Points on a hilly landscape, in no order, each with its height.
A ball rolls from a point to the lowest of its 2 nearest points, and stops where none of them is lower. Distance is the straight distance between rows; heights are no part of it.
q_55 height 389: [136 139  92 141  98 126 159 112 104 113 127 151 139  78 132 158 134 104
 137 111 160  87 148  86 146 157 132 159 101  98  95]
q_645 height 351: [118 156  73 158 180  95 117 105 158 142 168 138 152 100  95 133 133  86
  89 178 105 160 153  99 179 152  94 105 183 162 168]
q_280 height 584: [114 117 116  91  99 164 134 159 104 164 165 124  76  98 131 149 137 105
 152 117 112 137 156 108 110 135 133 157 138 107 121]
q_28 height 211: [155 174 104 135 145 131 110 107 164 143 150 134 129 134 141 120 125 114
 101 170 108 152  75 137 109 113 111 121 144 173 193]
q_896 height 203: [132 152 125 129 125 142 141  95 106 120 107 142  99  96  94 117  94 188
 105  98 152 153 111 103 155 124 116 163 165 159 118]
q_875 height 293: [111 185 113  65 140 137 150  77 139 160 126  94  84  91 110 114 107 136
  84 117 144 193 102 104 115 127 120 135 153 140 154]
q_595 height 368: [142 139 182 133 119 174 126  79 104 164  98  75 121 147 154 115 111 170
 124 149 139 148  62 134 105  86 133 104 135 131 125]
q_373 height 519: [116 101 189 122 121 151 136 165  83 124 128 133 100 138 129 151 128 173
 147 147 143  93 153 114 148 134 181 139 109 165 109]
q_362 height 428: [129 137 110 140 169 125  92 143 117 161 149 128 113 151 139 119 111 128
 122 164  62 174 137 184  93 116 101  86 147 109 161]
q_713 height 167: [157 122  97 210 110 140 134 115 114 108 101 159 134 114 111 137 102 134
 144 117 144 115  99  93 173 121  97 140 185 157 139]
q_784 height 444: [167 139 155 110 173 124 144 147 150  58 170 174 122 196 131 151 138 152
 147  94 116 102 160 173 110 125 118 151  57 107  95]
q_385 height 380: [107  74 153 108 108 131 214 146  99 105  97 166 115 143 132 126 129 121
 182  59 118 114 174  98  89 153 152 133  86  58  76]
q_655 height 554: [167  88 157 164 107 115 190 172  98 112 105 139 153 105 143 133 113 166
 172 137 138  74 104 115 130 132 191 102  98 162 153]
q_765 height 560: [139  87 184 126 204 131 181 109  63 109 103 121 140 132  93 114  75 206
 166 103 113 157 135 118 149  95 104  95  98 155 152]
q_806 height 326: [ 99 160 100 161 158 115 107 129 140 129 136 115 147  89 101 147 149 137
  98 184 114 147 121 103 171 123 130 129 143 128 128]
q_451 height 239: [137 114 155 131  86 121 112 147 106  82 134  88 182 153 171 155 134 138
 157 107 152  80 135 113 165 128 197 131  80  70 109]
q_669 height 495: [112 111 208 118 135 133  90 163 106  99 103 105 144 181 131 150 141 191
 138 166 150  98 169 123 179 124 193 120 119 140 107]
q_424 height 324: [145 126 135 140  42 155 148  75 127 160 156  98 109 116 142 116 126  90
 103 100 159 111  71 111 113 111 129 125 148 166 113]
q_349 height 544: [136 106 236  94 130 144 147 155  79  81 163 112  92 162 136 135 127 172
 177 102 126  97 151 135 144 101 168 143 110 150 123]
q_788 height 274: [143 157 115  52 155 117 151  85 158 154 152  87  79 132 133 101 114 132
  95 128 123 188 115 141  81 105 133 106 118 160 164]
q_251 height 233: [161 153 163 166  61 136  98 125 121  99 172 109 164 126 133 164 154 121
 113 141 161  84  82 124 123 120 166 140 120 147 153]
q_665 height 353: [ 66 145 104  92 148 111 109 153 139 158  90 124 117 181 145 124 129 101
 143 159  92 161 156 141 119 138 144  97 120  95 134]
q_580 height 288: [ 92  94 125 122  63 108 111 170 129 113 134  94 187 136 149 144 162 101
 152 111 144  84 136 129 148 138 181 128  93  53  85]
q_398 height 401: [ 60 145 105 124 163 116 118 107 126 186 136 104 146 116 120 121 110  89
 115 177 130 167 139 139 142 140  88 116 150 118 180]
q_707 height 601: [169 155 178 106 121 114 150 154  88  64 133 131 118 110 149 148 125 183
 160 113 156  79 149 139 141 130 191 140 103  87 140]
q_483 height 147: [137  97 125 176 152 145 157 116 106 139 131 141 114 125 147 139  99 105
 106  95 119 140  55 151  53 113  97 104  69 105 112]
q_422 height 533: [161 195 187  85 155 106  86 121 131  62 128  94 140 178 122 144 165 155
 160 147 137 109 179 170 160  97 132 144 110  84 140]
q_479 height 390: [117 103  68 108  83 132 134 117 160 185 143 134 112 103 124  94 129  81
 115  82 115 155  75 146  94 132  85 130 141 166 101]
q_600 height 292: [158  79 101 140 160 134 157 107  96 141  70 123 132  82  94 136  91 169
 133  84 125 173 164  70 107 146  92 142 128  80 117]
q_342 height 150: [127 107 120 123 154 140 133 118  69 114 120 150  91 102  79 113  84 204
 127  78 136 159 146 127 148 109  81 134 135 125 118]
q_144 height 338: [151 144  97 165  81  98 113 107 157 126 129 149 120 111 121  95 142 151
  86 132 107 131  72 156 103 111 140 122 128 160 120]
q_973 height 500: [123  90 110 160  85 106 137 153 122 114  77 150 140  82 105 141 170 125
 115 150 179  66 155 101 177 155 160 107 135 166  78]
q_5 height 484: [104 183 169  83 156 151  89 113 137 128 155  86 147 150 108 147 139 175
 114 181 146 149 166 112 162 110 143 150 132 122 160]
q_674 height 360: [ 85 173 147 120 135 110  74 114 124 171 110  88 163 121 142 131 120 142
  88 172 144 135 124 143 151 166 161 148 133 133 124]
q_946 height 391: [131 101  51 162 175  94  88 150 154 156 118 136 155  94 129 114 133  95
  90 170 115 134 180 159 146 166  98  93 155 131 127]
q_277 height 419: [206 124 211 143 115 148 105 125 122 110 137 122 129 108 137 100 159 172
 138 159 101 109  33 186  98  90 117 121 139 168 133]
q_364 height 125: [103 106 117  76 111 106 155 103 162 158 138  89 103 141 134 110 131  82
 117 108 122 151 180 102  89 130 149 149  93 132 146]
q_609 height 404: [117 124  97 104 113 110 124 131 152 133  46 107 144  57  92  98 159 123
 136 104 182 122 191  85 131 152 101 169 180  98 126]
q_305 height 139: [ 98 141  73  99 124 102  88 158 180 153 151 177 136 137 148 114 141 103
 110 177 121 120  86 129 143 145 148 121 112 186 172]
q_949 height 454: [117 110 158 135  68 129 204 147  64 101 174 140 140 145 146 119 109 135
 183  72 143  90 138 152 131 122 163 118 113  44 126]
q_176 height 236: [137 159 104 156 146 129 131 117 191 148 118 145 126 133 125 131 113  52
 103 133 123 143 108  73 147 171 145 150 203 188 179]
q_132 height 494: [ 61 162 167  66 156 144 116  92 137 161 136  82 143 159 124 120 112 170
 108 143 118 180 164 111 151 126 153 155 132  99 126]
q_598 height 467: [ 83 131 102  56  60  98  66 128 133 176 129  84 153 102 113 107 153  95
 143 114 142 140 155 121 141 155 139 163 146 138 125]
q_149 height 202: [ 89 117  65  47 135  78 109 154 161 173 127 154 149 127 144 130 151  76
 161 178 141 129 132 103 148 174 159 112 101 152 161]
q_466 height 255: [121 118  83 205 135 144 112 155 154 140 105 185 143  89 123 140 161  70
 109 168  97 117  93  86 123 160 110 117 166 139 119]
q_658 height 175: [113 127 119 162 105 126 112  82 179 174 120 117 155 126 129  90 134  89
  74 181 112 152  97  95 122 127 116 110 173 177 181]
q_113 height 281: [149 163 112 146  50 152 146  97 158 129 126 146 104 143 104 128 136  91
 104  97 140 125  80  90 125 119 147 133 176 179 133]
q_771 height 439: [138 144 121 175  99 113  75 154 164  96 105 149 154 113 129 138 165 139
  70 176 157  76 100 115 167 138 177 121 149 171 123]
q_430 height 496: [120 121 120  46  64 137  99 129 125 163 115 107 126  72 134 100 148 128
 150  74 130 130 154  88 129 148 124 203 149 101 105]
q_92 height 455: [ 87 158 117  66 126 118 128 156 125 114 182 118  87 128 143 140 115  89
 140 115 147 135 160 137 130 105 138 142 113  97 206]
q_168 height 378: [100 142  88 128 174  76 130 103 136 161 148 146 142 102 121 126 123  65
 128 186 126 171 104 112 141 153 105  91 163 159 223]
q_259 height 304: [127  68 107 193 146 129 104 133 132 110 141 174 140 155 121 117 122 159
 115 132 110 109 110 140 120  93  85 121  68 144 116]
q_991 height 438: [120 122 116  98  86 124  90 104 130 179 127  68 148 152 155 111 116 118
 148 124 107 147 148 128 137 132 139 159 138 111 126]
q_589 height 137: [139 165 122 209 135 145 117  76 151 129 112 165 134 136 118 108 119  76
  83 123  92 147  58 103 134 124  99 115 195 172 142]
q_832 height 330: [ 90 110 105  81  72 111 108 183 157 149 116  98 148 136 143 135 163  90
 163 118 122 124 154 128 111 149 181 131 120  71 113]
q_233 height 291: [143 155  67 118 165 133 148 106 170 144 131 175 122 134 100 145  93  54
 116  96 126 168 125  61 147 175  96 137 189 178 191]
q_559 height 210: [112 149  69  76 173 105 137 123 149 159  98 111 120  90 124 120 101 122
 119 125 120 182 160 106 119 168 124 147 134  90 165]
q_671 height 395: [168 152 172 117  95 149 158  91  76 116 158 116  97 136 142 136 124 150
 158 114 134 112 110 162 100  88 128 117 104 125 125]
q_256 height 414: [122 170 164 125 106 119  87 111 124 122 113 120 127 131  89 117 143 199
  90 160 149 133  97 149 140 105 148 135 137 174 129]
q_61 height 403: [181 165 187 146 117 168  95 106 138 121 147 148 126 106 147 106 167 129
  99 193 102 125  42 156  72  96 113 112 147 159 150]
q_478 height 381: [143  91  82 106 110  99 136 143 153 129  63 117 165  73 103 111 179 126
 181 105 148 109 187 118  96 143 105 158 145 101  67]
q_502 height 420: [134  94 141 134  67 147 123 151  98 138 109 121 147  83 118 146 123 144
 165 104 152 101  88  72 171 151 160 170 155 156 108]
q_352 height 83: [124 132 124 135  96 105 159 110 153 134 184  94 122 107 130 147 146  86
 101 129 128 124 132 104  92 130 154 146  84 126 138]
q_488 height 678: [114  90 118 137 138 152 129 131 134 167  61 103 146 153 134 112  91 146
 145 135 147 135 215 120 148 152 104 150 173  84 132]
q_68 height 345: [127  95 233 140 159 174 151 111  92 142  99  85 122 171 145 102 107 170
 156 141 124 140  67 146 126  66 125  86 130 143 127]
q_847 height 259: [155 119  93 163 172 159 113 137  93 132 104 166 121 150 108 159  76 164
 120 133 139 152 157 134 122 134  75 111 139 113 152]
q_202 height 472: [ 98 171 157  69 133 114  94 138 125 100 160  79 119 149 133 146 141 125
 130 142 131 141 191 110 149 105 167 139 112  87 174]
q_108 height 667: [ 83 127 165 144 170 127 131 129 129 119  76  97 121 196 163 110  78 132
 129 114 125 150 196 141 155 147 127 139 168  77 134]
q_554 height 155: [114 117 101 198 102 121 134 127 137 120 113 185 128 102  79 119 142  78
 137  71  95 124  68 105 156 136 115 134 192 156  81]
q_6 height 222: [129 171 170  93 147 150 116 133 125 116 174 117  80 133 108 133 160 130
 124 133 123 139  71 193  88  70  94 117 109 132 135]
q_685 height 216: [166 158 107 132 179 160 152  72 155 123 155 132  93 120 108 141 103  95
  59  84 134 171  64  97  92 116  78 104 136 176 134]
q_909 height 514: [117 146 162  84 189 195 134 109 126 178 153  88  88 152 141 124  86 166
 114 138 113 184 131 155 110 125 106 128 162 120 128]
q_998 height 575: [116 117 149 110 145 146 126 144 109 129 193 113  73 130 122 138 117 142
 127 118 117 133 175 140 126 107 121 160 128 144 132]
q_958 height 525: [165 128 154 168 155 129 156 109  92  97 105 150 148 120 107 128 112 191
 149 135 143 106  80 117 156 110 115 128 107 190 140]
q_993 height 357: [142  78 114  94  97 118 176 142 125 116  80 141 140  94 121 111 159 135
 186  71 128 111 190  85  93 143 131 160 106  49  82]
q_575 height 266: [122 156 106 136 107 102 101 111 138 153 135 123 130 135 143 130 144  92
  97 188 140 115 178 137 128 139 143 109 129 152 160]
q_433 height 282: [105  46 128 158 146 118 132 173 111 120  80 131 124 169 156 124 110  98
 176  86 116 111 198 141 146 154 108 127 140  87  85]
q_311 height 301: [104 144 154 163 174 120 116 127  86 113 145 110 140  89 109 165 143 155
 123 181 140 114 155 107 176 121 136 130 125 127 113]
q_989 height 314: [117  73 183 156 116 115 148 122  72 134 105 113 131 142 138  97 116 169
 157 134  92 123 101 138 130  96 150  96 103 159 113]
q_933 height 413: [102 128  86  78  78 139 113  99 122 190 136  89 106 125 147  93 104  99
 137  92 134 157 110 142 131 111  94 152 138 132 134]
q_361 height 371: [117 124  55 125 181 105 118 128 161 146 130 123 142  84  97 133 133 101
  98 155 138 143 199 102 178 171  95 130 174 143 132]
q_976 height 363: [133 107 135 129 101 144 110 139 130 149 119  88 149 103 129 159 141 142
 130 158 141 114 150  63 156 151 161 173 138 140 107]
q_136 height 561: [142 112 155  90  94 115 162 153  59 106 121 137 108  84 148 122 112 183
 182  87 105 109 150 114 138 142 190 134 114  97 103]
q_328 height 443: [161 140 165 124  84 118  88 122 108 106 120 128 139 158 122 120 139 207
 139 144 140  97 106 170 137 103 160 133 109 163 118]
q_318 height 331: [100 137  90  92 107 136 105 151 176 148  86 120 138 108 112 149 156 113
 112 147 166 120 153  62 148 166 155 171 141 144 124]
q_175 height 254: [152  98 121 187  62 119  96 133 136 149  98 139 173  87 133 119 161 127
 128 162 103 104  77 100 134 157 163 126 161 157  90]
q_504 height 425: [153 110 164 153  68 139 203 133  74 100 164 136 126 146 138 121 111 154
 171  99 157  91  95 173 108  90 149 100 108  97 150]
q_443 height 445: [106 119 110 146 178 107 103 132 120 127 131 116 128 188 122 122 104 129
 129 140  68 177 214 164 139 127 100  81 162  83 127]
q_990 height 327: [131 100 125 121 134 114 163 106  90 131  58 119 128  93 126 126 120 150
 165 104 126 133 166  86 120 143 132 149  98  80  91]
q_831 height 631: [153 155 213 135 130 107 116 165  86  63 108 105 126 163 152 144 129 155
 174 126 140  92 137 185 136 114 176 117 122  92 136]
q_350 height 276: [109 134 185 163 182 107  83 146 107  96 142 110 142 137 130 141 160 149
 119 196 112 105 157 158 160 102 140 107 113 120 110]
q_88 height 386: [ 95 171 148 118 166 121  93 123  96 143 103  81 158 124 166 137 100 149
 123 155 138 126 163 152 182 160 148 149 143  75 108]
q_846 height 328: [113  35  98 165 146 138  96 152 113 173 108 159 139 156 109 114 108 121
 135 108  76 153 138 144  93 132  67 105 116 123  88]
q_797 height 193: [132 134 182  82 169 160 150 116  71 116 121 126  68 124 114 115  93 205
 140  93 127 159 138 142 133  98 112 137 133 119 116]
q_412 height 92: [155 128 113 188 133 157 142  89 135 128 145 154  97 117  85 130 115  91
 100  74  96 160  86  90 147 119  92 124 209 181 112]
q_524 height 284: [111 161  99 108 124 134 119 137 192 145 106 141 149 123 102 147 150  43
 127 129 141 129 124  39 169 176 156 160 197 171 148]
q_191 height 220: [ 78 110  59 115 142 133  98 202 142 139 130 161 106 128 128 146 136 101
 136 141 133 112 165 154 143 139 119 114 114 109 125]
q_77 height 461: [148 162 125 133 151 126 132 137 143  78 129 171 113 154 117 159 138 160
 126 138 161  89 149 145 123 110 126 147  63 133 127]
q_190 height 549: [122 152  96  88 132 182 127 127 135 175 118 135 100 127 151 134  84 117
 129 125 153 144 148  95 136 150 100 172 161 136 178]
q_952 height 287: [142 107 164 158 128 151 121 131 138 107 168 179 119 162 139 117 133 159
 114 127 132  86  80 177 102  94 101 145  71 176 119]
q_834 height 415: [115 134 112 122  81 138 189 113 106 102 175 177 116  97 118 132 122 124
 117  72 171  96 139  94 130 135 116 168  83  92 118]
q_964 height 270: [146 148 159 160  85 135 127 112 141  92 177 191 143 137 113 115 176 143
 113 145 137  82  49 168 105  94 115 126  89 168 124]
q_470 height 300: [154 103 110 186  64 103 142 133 125 124 154 172 155  91 125 115 146 147
 129 124 104  96  63 127 125 141 160 131 125 156  86]
q_698 height 563: [133 119 205 113 157 142 118 151 122  96 175 106  84 181 138 126 121 153
 149  99  99 126 143 182 128  95 124 150 120 141 114]
q_607 height 179: [120 176  82 170 122  87 133 121 160 107 169 179 134  96 120 125 157  63
  86 148 104 128  79 139  97 131 126  92 122 141 167]
q_302 height 387: [ 92 140 151 140  88 113  92 102 120 148  94  91 144 113 109 117 123 160
  78 136 168 132 100 122 145 143 159 150 142 158 122]
q_739 height 497: [155 189 175 107 200 121 112  98 145 111 142 106 147 136  94 133 137 199
 113 179 127 146 172 167 148 131 110 156 135 123 124]
q_401 height 655: [110 153 192 130 145 121 117 152 104  72  91  90 117 193 171 130 104 143
 143 119 140 119 182 139 171 129 155 133 157  80 126]
q_748 height 429: [127 124 156 122 161 123 144 139 131  57 154 144 106 205 157 147 126 132
 151  93  91 122 192 116 140 121 135 141  90  96  89]
q_453 height 490: [124  92 178 151  95 137 194 137 113 128 169 118  98 102 135 123 146 133
 114 111 134 110  56 150  68 106 178 104  84 125  99]
q_499 height 168: [106 115  94  72 164  77 157  96 168 177 118  99 127 108 125 101 108  92
 119 136 140 178 164  93 114 172 131 142 131 152 189]
q_9 height 209: [139  99 123 162  54 145  98 121 162 173 135 131 147 111 150 110 158  90
  98 171  95 122  82  96  92 139 143 128 151 165 127]
q_216 height 453: [168  90 176 137 144 131 197 148  88  86 135 172 110 138 105 122 116 179
 160  97 125 105  87 175  85 101 132  81  75 167 137]
q_569 height 333: [ 76 155 140  72 145 115 119 134 137 134 133 116  85 202 157 109 111 107
 130 111  93 170 150 157 107 128 147 120 120 121 127]
q_935 height 285: [162 115 183 166 157 108 124  87 100 109 129 104 141 160 129 102 121 179
 147 141  83 136 112 172 121  81 108 111 104 135 114]
q_421 height 251: [165 115  84 111 173 127 141 119 145 133 122 115 103 104 104 132  88 153
  99  95 110 192 162  93  85 135 106 147 115 100 143]
q_489 height 409: [110 127  71 145 112 108  75 160 168 131  79 136 173  87 153 125 175  75
  75 192 153  88 111 132 168 151 154  94 146 133 112]
q_712 height 198: [151  75  60 176 163 118 129 147 162 148 134 152 150  99 103 159 124  72
 105 122 104 139 152  92  81 165  84 128 107 134 127]
q_927 height 245: [100 109  61  24 152 104 124 138 171 171 104 139 146 138 130 116 151  93
 171 142 139 136 204  91 145 168 118 134 114 132 143]
q_228 height 320: [136  69  83 134 160 131 119 150 101 126 113 141 144 139 105 156 100  85
 152  76 112 148 208 103  99 144  65 119 107  55 111]
q_556 height 482: [194 157 199  93 121 120 107 113  79 101 114 110 156 154 132 134 124 217
 178 142 121 110 125 144 155 125 166 142 114 144 117]
q_370 height 252: [121 145 151 153 128 120  83 153 127 100 148 139 155 163 165 143 163 134
 132 183 113  83 124 167 138 110 157 114  82 113 108]
q_625 height 311: [149 142  76  66 159  90 148 112 140 148 177 121  92 123 145 115  89 103
 117 100 118 181 120 159  87 131 116 110 104 143 186]
q_42 height 480: [118 106 102 119  75 125 150 132 107 110 147 137 127 163 143 123 122 131
 166  91 120 109 167 137 132 110 134 135  95  65 101]
q_12 height 319: [113  86 100 161 125 167 108 130 129 171 135 148 119 150 132 124 123 125
 124 153 102 142 114 128 118  98  84 123 119 144 130]
q_89 height 359: [ 96 113  71  78 128 108 113 196 171 144  77 102 171 104 150 135 185  66
 173 143 136 107 167 149 113 157 139 122 122  66  86]
q_972 height 180: [150 159  99 148 165 142 148 108 129 108 144 146 102 117 110 156 101 106
  88  92 141 159  57 131  70 104  78 115  89 126 155]
q_98 height 264: [171 109 176 158 173 143 114  84 124 119 153 129 121 129 102 100 137 177
 105 138 102 148  77 170 100  81  61 108 110 170 116]
q_980 height 383: [ 93 125  65  89 134  98  77 166 176 170  64 104 191  91 142 122 175  77
 140 184 145 127 133 136 144 158 138 109 146 111 116]
q_368 height 355: [151 119  72  80  97 103 176 107 170 173 185 116 120 119 160 109 110  65
 132 102 126 152  96 142  79 140 138 112 115 137 178]
q_2 height 503: [ 82 163 185  71 199 165 144  73 139 152 149  87 131 169 137 112  77 170
 115 111 118 191 148 144 137 113 102 143 143  89 138]
q_743 height 212: [115 165 103 194  83 132 113 144 144 124 112 180 141 102 119 135 154  66
 122 121 102 118  39 101 138 144 149 123 183 129 111]
q_894 height 217: [129 108  97 195 147 157 131 134 111 127  91 145 134 120  95 146 103 169
 133 151 158 133 146 104 177 119  85 116 170 127 143]
q_114 height 431: [138  89 144 141 143 119 225 162  73  76 140 182 138 144 113 129  99 168
 175  82 123 103 111 155 105 127 155  77  51 106 123]
q_965 height 127: [103 118  96 145  81  90 169 102 157 144 146 121 139  84 102 130 162  49
 116 103 143 120 129  97  92 153 116 159 111 129 117]
q_510 height 256: [109 197 117 106 128 132 129  71 155 138 127 117 111 120  95 103 100 133
  77 107 150 172  87 102 165 133 116 153 191 178 157]
q_266 height 315: [119 100 113 120 166 122 119 155  97 111  63 108 142 131 172 128 118 114
 160 116 128 110 209 152 193 152 123 109 158  54  69]
q_36 height 424: [ 95 130  95  99 128 118 129 120 171 174  60  98 172  84  75 100 171 101
 159 140 158 162 166  98  86 146  77 152 195 130 126]
q_289 height 215: [203 155 139 160 165 139 147 121 127  85 159 180 119 121  97 155 125 135
 101  98 135 126  52 169  68 116  72 129  92 146 134]
q_299 height 135: [111 171 118 137  82 112 145 109 145 127 186 132 120  99 123 145 146  60
  90 133 129 128  65 123  92 122 145 117 121 148 156]
q_636 height 406: [120  92 173 136 152 110 213 153  90  53 151 163 120 166 140 140 108 141
 165  61 106 105 171 115 121 138 157 119  68  75  95]
q_420 height 687: [ 94 119  84  95 171 147 136 131 159 164  73 118 159 109 120 116 103 122
 126 146 172 144 230 104 157 166  84 132 176  69 165]
q_774 height 182: [136 168  95 173 139 112 128 107 177 132 117 186 125 146 121 106 114  24
  92  89  89 136  74 111 128 157 139 117 189 170 160]
q_783 height 234: [122 119 200  85 151 154 150 124  81 102 103  99  69 175 151 105  90 184
 158  72 107 168 107 148 127  93 135 109 143 114  87]
q_454 height 235: [147 120  79 196 178 144 119 150 143 133 120 179 129 103 101 171 118  92
  86 148 109 143 112  86 102 163  92 113 148 146 137]
q_500 height 527: [132  76 122 118  95 116 127 152 115 104  98 137 142 128 139 140 159 147
 132 146 161  66 194 121 182 142 182 105  96 138  60]
q_534 height 435: [ 88 140 102  75  79 142 165 133 143 120 210 146 117 124 132 132 130  96
 123  84 168 112 126 105 129 111 125 163  89  92 169]
q_418 height 468: [137 119 142 144 137 124  71 154 155 120  95 108 162 144 137 129 144 194
  98 193 157  94 139 133 180 120 176 123 131 154 111]
q_381 height 309: [ 92 174 193 110 163 130 129 101 112  89 117 118  92 230 139 112 111 142
 132 106  92 181 153 167 123 113  99 113 151 120 104]
q_503 height 244: [195 154 141 148 174 165 124  72 172 117 160 138 111 128 108 111 137 125
  73 121 116 153  47 143  91  91  52 104 145 193 131]
q_661 height 408: [125 106  94 185 188 130  88 146 140 170 129 136 152 104 133 116 111 142
  94 184  80 153 146 156 121 159  94 109 164 118 133]
q_448 height 543: [126 103 172 162 164 141 164  78  83 138 104 126 151 130  90 110  86 216
 136 141 141 141 121 126 156 112  99 119 132 165 134]
q_759 height 373: [139 115 144 117  85 154 154  92  89 155 145 117 115 165 160 130 123 127
 168 108 100 126 116 135  99 100 131 116  97 113  87]
q_697 height 526: [125 117 145  65  70 130 138 130  85 137 128 119 111  78 147 122 131 159
 156  68 115 124 129  98 125 149 170 177 109  73  86]
q_856 height 278: [ 89 141 199 114 147 127 152 123  83  68  95 116  81 205 151 102  79 157
 146  62 100 182 139 138 152 125 103 116 174 100  94]
q_547 height 358: [137 140 107 118 134 108 102 146  93 123  97 101 139  92 163 144 130 132
 143 144 136 103 179 144 175 154 160 125 134  77  85]
q_727 height 253: [108  55  87 162 129 128 128 201 121 127  94 162 113 127 128 136 133 135
 150 127 129  91 176 155 142 134 133 101 130 103  89]
q_858 height 296: [137 113 100 121 183 152 115 155 101 110 119 151 105 168 142 152  79 135
 148  85 112 143 193 118 127 133  87 132 113  62 136]
q_468 height 481: [143 120  91 171 146 134 158 159 145  89 145 184 107 112  93 171 131 142
 103 116 149 112 123 101 117 126 123 140  92 138 120]
q_166 height 474: [159  85 186 154 117 161 173 137 118 104 169 137  82 110 112 116 146 158
 125 119 138 106  49 154  83  66 121  75 111 170 125]
q_170 height 232: [142 149  55 157  71 131 138 112 165 125 116 155 127 128 103 136 131  85
 130 116 145 126 124  85 146 129 116 139 170 145 146]
q_239 height 286: [152 119 212  87 101 172 151 141 100 103 106  88  95 186 173 121 102 168
 178  77 127 130  76 138 117  88 168 114 124 110 115]
q_83 height 307: [129  28 113 170 138 115 136 148 105 153  62 141 162 139 128 113 112 112
 185  88 110 118 155 142  99 150  86 123 106 107  75]
q_835 height 218: [134 144  88 164 141  93  99 154 159 109 183 144 151 119 152 126 140 113
 105 159 104 105 105 175 126 113 123 124  99 127 147]
q_29 height 329: [145 111 106 175  84 123 146 151 128 140 157 180 123 128 143 134 141 120
 116 153 129  81 153 162  93 152 147 103 108 125 105]
q_445 height 388: [146 137 170 141 110 178 111  89 146 163 107  96 109 129 153  94 133 143
  73 177 130 150  53 141  83  88 121  89 155 165 141]
q_790 height 517: [144  96 177 151  73 127 196 157 108 110 158 133 145  93 122 138 130 154
 125 108 160  85  62 121 114 145 203 136  94 155 126]
q_194 height 356: [139 128  91 163  89 132 152 118 113 149 128 161 123 117 149 145 111  96
 130 110 148  92 123 147 102 158 120 142 112 123 110]
q_659 height 246: [158 175 165  70 173 137 134 101 146 126 177  69  77 127 117 118 139 116
 112 131 132 164 113 179  90  73  96 107 127 141 173]
q_8 height 297: [135 126 170 167  47 143  99 133 126 110 145 129 150 112 104 154 169 122
  87 131 138 112  54  82 118 134 197 120 148 179 125]
q_923 height 190: [118 141 139 110 138 156 107 162 134 152 189 113  85 112 147 139 139 121
 115 149  93 149  65 161  94 101 135 126 124 141 126]
q_21 height 238: [127 150 148 144 185 107  93 116 168 142 150 117 155 153 156 108 137 122
  90 205 115 129 147 155 117 132 117 124 124 159 191]
q_562 height 548: [153 191 201  72 132 115 119 110 149  57 149  91 121 194 143 125 147 123
 166  95 116 141 144 165 126  84 123 160 106  79 152]
q_532 height 154: [161 162 135 132  84 121  81 144 116  80 136  99 165 119 144 172 144 156
 125 145 180  80 123 122 170 122 179 135 107 111 138]
q_666 height 462: [106 110 143 172 149 105  99 145  94 106 104 120 134 184 144 104 121 159
 160 146  69 142 153 175 166 102 123  77 155  89  99]
q_721 height 166: [144  89  64 164 132  92 149 132 181 130 124 118 155  94 129 136 145  70
 117 123 141 103 175 107 114 156 109 148 105 110 120]
q_240 height 352: [120 122 156  93  94 172 136  83 126 165 178  74  94 152 163 123 134  90
 115 108 141 119  93 127  99  85 117 111  94 140 108]
q_908 height 421: [ 92 142  86  92 130 114 129  88 164 186 102 101 182  93  93 113 143  76
 149 141 143 165 151  86 146 161  73 152 186 138 158]
q_496 height 567: [109 139  71  81 121 141 132 144 140 164 147 143 116  89 130 151 140  59
 167 128 139 132 158  82 128 170  97 165 147 126 161]
q_899 height 185: [ 91 139  70  96 186 113  87 171 156 149 142 177 118 170 144 128 113 120
 124 156 118 133 127 163 140 135 114 118  90 155 164]
q_753 height 469: [147 123 103 185 101 110 138 156 148  82 116 160 151  98 132 153 150 137
 104 142 176  56 109 122 168 133 169 123 118 147 104]
q_235 height 366: [106 125  54 127  78  85 110 128 166 160 125 158 128  99 108  95 148 105
 106 117 103 144  92 150 107 144 123 127 134 155 112]
q_431 height 486: [ 99 146 171  94 129 139  71 136 102 102 124  71 151 143 147 161 147 128
 120 148 164 113 209  93 183 127 178 129 120  79 134]
q_702 height 295: [131 129  84 123  93 119 107 144 148 151 131 142 147 151 174 139 151  84
 120 174 132  77 186 153 131 157 155 106 106 120 112]
q_330 height 499: [161 107  92 180 151 109 157 146 100  71  91 169 154  93 115 148 125 179
 146 133 150  85 115 113 180 118 138  98  88 142 109]
q_737 height 513: [173 201 175 104 158 109 100 115 142  92 143 104 124 112  92 143 158 158
 130 154 147 124 129 177 134 113 104 172 120 125 154]
q_907 height 247: [179 172 160 121 111 152 150 113 140  98 181 154 117 121 103 130 175 132
 132 126 130 110  29 192  78  80  92 112  94 138 122]
q_394 height 531: [148 156 158 112 150 190 129 117 117 172 130 110  97 154 166 145  85 149
 121 153 143 137 139 132 107 136 118 153 147 145 149]

Where does a ball stop that starts at each point below?
q_790 => q_352
q_280 => q_202
q_831 => q_658
q_784 => q_352
q_478 => q_352
q_92 => q_658
q_61 => q_972
